Each row is a point on a landscape with many valleys, with its height.
From any point a ball takes the steepest step (drop divided by distance) to one of its 2 nearest points. It stops when none of these is lower. Distance is the straight distance between rows; heights are no part of it.
k19 (h 239): [-29  14   9  11 -35 -18  20   3 -13   6  -4  13  13   6   2  -5  -2 -25
 -13   4 -10]
k133 (h 621): [-29   3   7  23 -24 -14  13  -3  12 -12  -7   6   3  -6  15   5  -8 -17
 -26 -14  11]
k288 (h 312): [  3   2  -2   0 -15   4  28  -5 -13   1   6  13   9 -11  17   9 -15 -34
 -11  -3  -9]
k336 (h 476): [  2   7  -4  -8  -4 -14 -17  -3   0   0 -21 -22  -8  -6  -1   9 -10  17
  -5  -5   4]
k938 (h 178): [-26   1  -6   4 -12 -18  18   6  -2  -2  -5  12  11   7  -3   1 -12 -26
 -13  -1 -11]
k399 (h 586): [ 13  16  -4   4  14   4  -7 -12   9 -19  -2  21   4  -8  23  -3 -23  -5
   9  10   7]
k572 (h 570): [  7   3 -19 -11 -20  -9 -24 -12 -10 -20 -22   8  -4 -19  -1  -4  -3   5
  -8  16   1]
k222 (h 185): [-22  -4 -17   1   5 -11  10   0 -10  13  23  -9   1   1 -11  -5  -6 -25
 -12  18  -7]
k576 (h 518): [ 21   8  15   1   2  -3   6  11  21   5 -25   6  -2  12   1  -6  -3  12
   9  -6   2]
k177 (h 413): [ 18 -12 -11 -12  14   9  -7   4  -4 -10  11  -1  -9  -3  -3   0   8  10
  10  -3 -20]
k74 (h 408): [  1   3   9   0  10  22 -17   7   2 -16 -18 -14 -10  -5  -8 -16  33  22
  17  17  19]
k58 (h 529): [  4   5  -3  12  26  15 -14  -8  -1 -22   0   8   3 -16   3 -10   7  -4
   9  19  17]
k980 (h 592): [  4   8 -18 -16 -28 -18  -7  -7  -6 -17 -18  10  -1  -5   2  -1 -11   6
  -6  12 -21]
k811 (h 515): [ 13  15 -12 -10 -16 -15  -4  -1  -5  -5 -21 -14 -17 -11  10  14  -7  11
  -2 -13  -5]
k632 (h 539): [  7   2  20   4  -4   1  17   7  -4  -8  10  22   2   9   5  31 -13 -17
 -16 -18   5]
k581 (h 352): [  0  -9  -3   0   2  -2  -5  12   7  13  15 -15 -24  20 -13  -7  16  20
  18  -5 -12]
k71 (h 532): [ 23 -11   1 -18 -10  12   6   4   2  18  13  12 -18  39 -13   2  19  23
   6  19  -8]
k137 (h 184): [ -2   0 -15  14  -1  -2   5 -21 -12  -8   8   4  24 -14   1   0 -13   3
  -7   3  -5]
k780 (h 279): [21  3  4  9 31 18  1 -7  6  7 21  5  5  2 16 -3 15 -6  1 21  2]
k705 (h 466): [ 31   2  17 -19  13  24  -2  -1   7   4  -7  20   6  14   7  -1  10  25
   7  18   3]
k539 (h 289): [ 15  -4   5   7  13  15 -12   5   0 -16  -1  -7 -11   4 -11 -10  37  20
   8  23   4]
k761 (h 437): [13  2  8 12 21  2 14  6  5 18 17 -8  2 10 -4 -3  3 -1  3  1 -3]
k225 (h 429): [  0  11  10  12   2  -7 -12  -8  12   0 -11 -14   8  -7   5  -2 -16  21
   2  -7  12]
k845 (h 567): [ 23   9  19  17  -3   6  12  -5   9   8   2  17  10  -2  16  10 -11  -5
   1 -15  10]
k277 (h 252): [-12   9 -10   4 -18 -10   4 -11 -16 -10   5   7  25  -3  -8 -10 -14   5
  -7  11 -18]
k628 (h 259): [ -2  -8   0  -3  18   3  18   7   8   6  30   7  -9  26   4  25   3 -13
   1  -7 -16]
k8 (h 150): [  2  -8  -7   4  17   1  26  -1   2  15  15   3   3   9  10  20  -1 -22
  -3  -7 -12]
k872 (h 416): [  9   0  11  -8   4   1  23  13   9  10  12   7 -18  39 -19  12   4  13
  13  -3  -8]
k355 (h 300): [-30  12   2   0 -14  -8  -8  -9  17  -8  -7 -10  17  -6  20  -8 -23  -5
 -12   0   7]
k955 (h 362): [-26  -5   2 -21 -30 -16 -18  -1   7  -7 -17 -14  -3   4   3  18 -15   2
 -13 -16   9]
k943 (h 487): [ -2 -15  -1  22  16  10 -15   1  -2  10  20  -7  -3  -6  -4 -13  32  -7
   0  12  11]
k562 (h 513): [  6  -5  11   6   0  -6  12   7  -1   3   8  17  -2   7 -13  22 -12 -11
   1 -22   3]
k114 (h 503): [ 38   2  10  -8  -1  17  -8  -9  -2   0 -21  23   3   3   4   4  10  26
  11   5   7]
k301 (h 553): [-27  -2  -8  -7  12  13 -18  -7  -4 -12   7 -18  18 -15   5 -19   1  -5
  -5  15   9]
k307 (h 213): [-14  17  -5  10 -20  -1  16 -15  -4   3  -5   0  11 -20  24 -14 -18 -23
  -7  10   2]
k533 (h 344): [ -1   2  16  -1  17   6  27  13   7   3  15  12 -13  35  -9  28   6  -4
   2 -12  -5]
k655 (h 442): [-20  -7   0   0  -4 -19  -9   5   2   4   1  -4   1   0 -18  10 -19  -9
  -7 -10   9]
k949 (h 647): [ 19   5  -5 -12  -8  11   6   2 -11   9 -22 -14  -9   9 -18 -19  23  35
   3  17   8]
k418 (h 568): [ 13   0   3  15 -18  -1  -8 -18   6 -11   8  21   7 -21   9   0 -14   6
   0  -7   9]
k801 (h 321): [-28   0  -3  -4  -5  -2  22   7  -8   9  -3 -20  -1 -10   9  -1  -6 -36
 -15  -4  -2]
k916 (h 488): [  6 -16 -14  -6  12  12 -16   0  -8 -27   5   6   0 -14  -9  -6  16   2
   3  10  -8]
k242 (h 415): [ 23  -3  15 -16  21  17  -5   2   1   5  18  11   6  14   3  14   8  21
  -1  13  -5]
k466 (h 285): [  0  -9  -8   8  24  -8 -13  -1  13   5   2  -4   3  -4  -3  -7   2  -1
   0   5   1]
k434 (h 278): [-10  -5  -5   8  11  -6   2   0 -12  20  27 -17  -2  -5 -16   0  -3 -13
  -6   4   9]
k130 (h 283): [  2  -4 -16 -12   0  -9   1  -6  -9 -13   9  15  15   5  -9   3 -13   0
  -7  15 -22]
k992 (h 288): [-32   9   7   9 -45 -26  10  -3   9  -5  -2  16  12   7   4  -5  -2  -1
 -10   1 -13]
k439 (h 318): [  3   2  -3  10  10  11  20  -8 -13  20   5 -23   2 -17  11  -5  -1 -12
   4  -5   0]
k492 (h 573): [-30   5  -7  -5  -7   7 -19 -12  -8 -11  -4  -1  26 -13   5 -25  -3  -5
  -3  20   6]
k361 (h 461): [-14 -15  -8  -5   9   1 -18   7   0   2  22 -24 -12   3 -12  -7  12  14
   7  -5  -8]
k283 (h 540): [ 25   0   6  10  -4   7 -13 -12   3  -5 -12  20   5 -11   5  -1   0  19
  12  -9   9]
k198 (h 486): [  4   1  13   5   8  -8  -4  16  21   0 -19   2  -6   0   3  -2  -7  -7
   4 -15   5]
k556 (h 54): [  1  -3 -17   2  13  -3  12 -11   1  12   4   7  13  -8  14  -3  -5 -29
  -9  18  -6]
k282 (h 152): [ -7   9 -11   6   3   1   7  -7   3  -3  -3   6  13 -16  18 -14 -16 -24
  -2   9  -3]
k487 (h 546): [ 15 -18   1  -2   0  -6  -6   4  -7   8   5  18  -3  -1 -20   9  -4   0
   9 -16  -1]
k375 (h 85): [-17  -2 -12  -3  -1 -13  21   3 -11   4  18  10   1   9 -13   6 -12 -31
  -9   8 -12]
k287 (h 382): [  9  12   7   9  18   7  13   4  -2   2  12 -12   8  -9   6  -5 -11  -9
   2  -6  -2]
k977 (h 646): [ -2   5  23   8 -20  -5   5  13   8   0 -20  -5  -8   5  -6   3  -5  15
   5 -33   9]
k606 (h 480): [-17  -7   6   7  -3 -13   5  11   2  -2  -5   7 -12   8 -22  18 -10 -10
   1 -27   7]
k5 (h 550): [23 -3 15 -7 14  4  7 10 18  8 -5 16  3 17  7  9  1  4  6 -5 -7]
k473 (h 445): [  3  -1  13  -6 -12   6 -22   4   1   3 -15  -5  -1 -16   0 -13  -2  15
  14 -23  12]
k68 (h 474): [ 11  -4  11   6   8   6  26   9   8  26  19   9   1  29 -11  -1   7   1
   6   0  -1]
k146 (h 357): [17 -3  3 -8 29 13 -3 -7  7  6 17 13 15  4 16 15  1  3 -5 15 -5]
k536 (h 477): [ 24 -15   8  -5   7  17  -6   4   0   6  22  13  -6  23  -6   1  25  19
   5  14  -8]
k357 (h 430): [ 18  11  -8 -14  -1  10 -19   1 -12 -11 -17 -12 -14 -22   5  -9   8  14
  14  -5   3]
k700 (h 530): [  2   0  -2 -11   2 -12   8  18   5   2 -22  -8 -29  14  -8  18   7   2
   7 -20  -7]
k188 (h 306): [ 23 -16 -14 -12  11  13  -6  -4 -16 -10   3   0 -10   2  -9  14  27  22
   9   4 -13]
k271 (h 560): [ -2  14  -1  14  20  10 -13 -12   2  -9  -2   7   3 -16  18 -17 -13  -5
  13   9  22]
k262 (h 265): [-11   5  -6   2 -20   1  29  -9 -14   7 -11  -7   0 -17  17  -4 -13 -33
 -10   3  -9]
k495 (h 616): [ 28  10 -14 -18 -10   3  11   9 -10  23 -12  -8 -18  15  -9 -10  25  18
   3  14   0]
k447 (h 538): [ -9  -9 -17 -12  -5   5 -25  -4 -14 -28 -16  -5   1 -24  -9  -5  11   6
  -1  13   1]
k814 (h 198): [ -6  -5 -12 -11   2 -16   6   4  -4  -9  13  11  -6  13 -22  16 -18 -11
  -3   4 -13]
k391 (h 345): [-13   8  -3  -2 -17  -4 -17 -11  10 -18  -7   0   6 -18  12 -12 -21   5
   0  -2   3]
k926 (h 151): [  7  -5  -4 -14   3   1 -14  12   2  12  -9 -21 -21   7  -7 -13  24  22
  11   3  -3]
k216 (h 260): [-33  19   8   4 -34  -7   7 -12   8   2  -2  -3  16  -8  24 -14 -13 -16
 -13   9   6]
k452 (h 579): [ 20 -11  -6  -5  -1  -7 -12  -1 -14   9  -8   5 -13   1 -25  11   7  14
   9  -5   6]
k458 (h 576): [ 22  -4 -10 -14 -15   8   7   7  -9  15   6  -3 -28  28 -19  -8  28  26
   9  17  -6]
k296 (h 588): [  5   5   4  23 -16  -3  15 -13   9   1   4  13   8 -17  23   6 -15 -12
  -4 -17   5]
k903 (h 343): [ 11  -3  -2 -13  16   3   4  -1   2  -8  16  13  14   4   9  15 -14  -9
 -10  11 -15]
k557 (h 326): [ 24  -5  -3 -15   7   7  -9  11   1   2 -10  -5 -17  -5  -2 -11  16  12
  18  -4  -9]
k414 (h 406): [-28 -12  -4 -15 -17 -15 -24  -8  -2   4  -4  -6  10   1 -12   7 -18   3
  -8  -6  13]
k376 (h 577): [ -2 -21 -16   9  12   1  -7  -1  -5   6  36   4  -9   5  -7   0  13 -10
   3   5 -12]
k46 (h 479): [  6   7   6   5  16  14 -24  -2  -1 -21 -21   2  -8 -13  -4 -10  14  13
  16  14  27]
k415 (h 410): [ -2   1  12  14  21  -5  23  17  10   3   2   3 -11  21  -2  14   6 -19
 -10 -14   1]
k568 (h 368): [-30   4   8  -2   0  -3   8  12  -2   1   4 -22   6  -4   5   1 -13 -24
 -15 -17   8]
k32 (h 475): [ 17  -2  -1 -17  -2  -2  18  13   3  12  -7   4 -23  26 -13  15  10  13
  14 -11 -13]
k303 (h 248): [-25   2  -2  -1 -22 -23   8   8   3 -23 -16  12  -3  12  -7   8 -13 -11
 -18  -6 -11]
k149 (h 610): [-22   9  -1 -20 -37 -20 -12   3   1 -13 -18   0   4  -1   2  -9 -12   4
  -7   7 -14]
k782 (h 247): [-17   0  -4   9   4   6   4 -15  -9  17   2 -23  17 -19  12  -5  -8  -6
  -2  -8  12]
k778 (h 604): [-15   6  11  21 -11  -6   6  -2  17   2  -8  -3   6 -12  18   1 -12  -8
  -5 -25  13]
k244 (h 168): [ 12  -2  -9  13  26   3   2 -10   8  14   4   4   6  -8  14  -4   5 -19
  -1  14   5]
k503 (h 367): [  3  -3   2   6  16   1 -15  -3   7   5 -10 -12   5  -3  -6 -10   7  20
   9  -1   8]
k402 (h 478): [ 21   4  -2 -11  -3  -7   1   2  -1 -14 -10   3  -8  -2   2  17 -15   7
   2 -12 -13]
k54 (h 520): [-19  -9  -7  -7  10   5 -18   2  -9  -7  19 -23   7 -11 -10 -11   0   5
  -5   3  -1]
k448 (h 533): [  8 -14  -7  20  13  11   4  -5 -11  22  29  -7  -7  -3   1  -6  25 -11
   1   7   0]
k62 (h 587): [-29  15   2   5 -27   1 -10 -23 -14   5  -4   3  29 -13   9 -23   2  -8
 -10  26   9]
k454 (h 398): [  3   5   0  -6  -4   5 -25  -2   0 -15 -13  -2  -5 -23   6 -12 -10  10
  11  -5  10]
k876 (h 309): [-36  -1  -2 -10 -24 -19  -3   6   1 -18 -21  -3 -13  10  -6  17 -11  -4
 -16 -19   1]
k662 (h 625): [-14   0  17   9  -4   0   5   9   6  14  -6 -13   9  -1  -1   0  -8   4
   7 -33  11]
k899 (h 58): [ 21  -4  -8  -2   4  16  -3   3 -11 -11  -8 -10 -17   3 -10   4  47  24
   9  17  -3]
k228 (h 451): [ -6   6  16  15  17  -6  11  18  16   8  -8  -7  -1   4   4   1  -1 -20
  -6 -13   9]
k310 (h 141): [-20  -6   7  -1  13   7 -11  -7   2  20   7 -26  20   1   2  -3   1   5
   1 -12  15]
k247 (h 433): [ 15   8  10  -1   4   3   8   7   0 -13   5  -3   3  -5   2   2 -17   4
   5 -17  -9]
k384 (h 407): [  0 -12   5  15  11  12 -14   6   0   0  14 -13  -5   8 -15 -16  34  20
   6  12   6]

Call two points neighbours if one is among the 2 nearest of the other. Go from one point of each pair to the other, from neighbour to neighbour, staying as low as possible. Name the highest point that can't be avoided.
k375 / k137 | k130
k454 / k926 | k357
k926 / k899 | k177

Two balls start at each pair of points below. Name the first point that both come to, or write never.
k336 / k391 | k556
k576 / k811 | never
k977 / k700 | k533
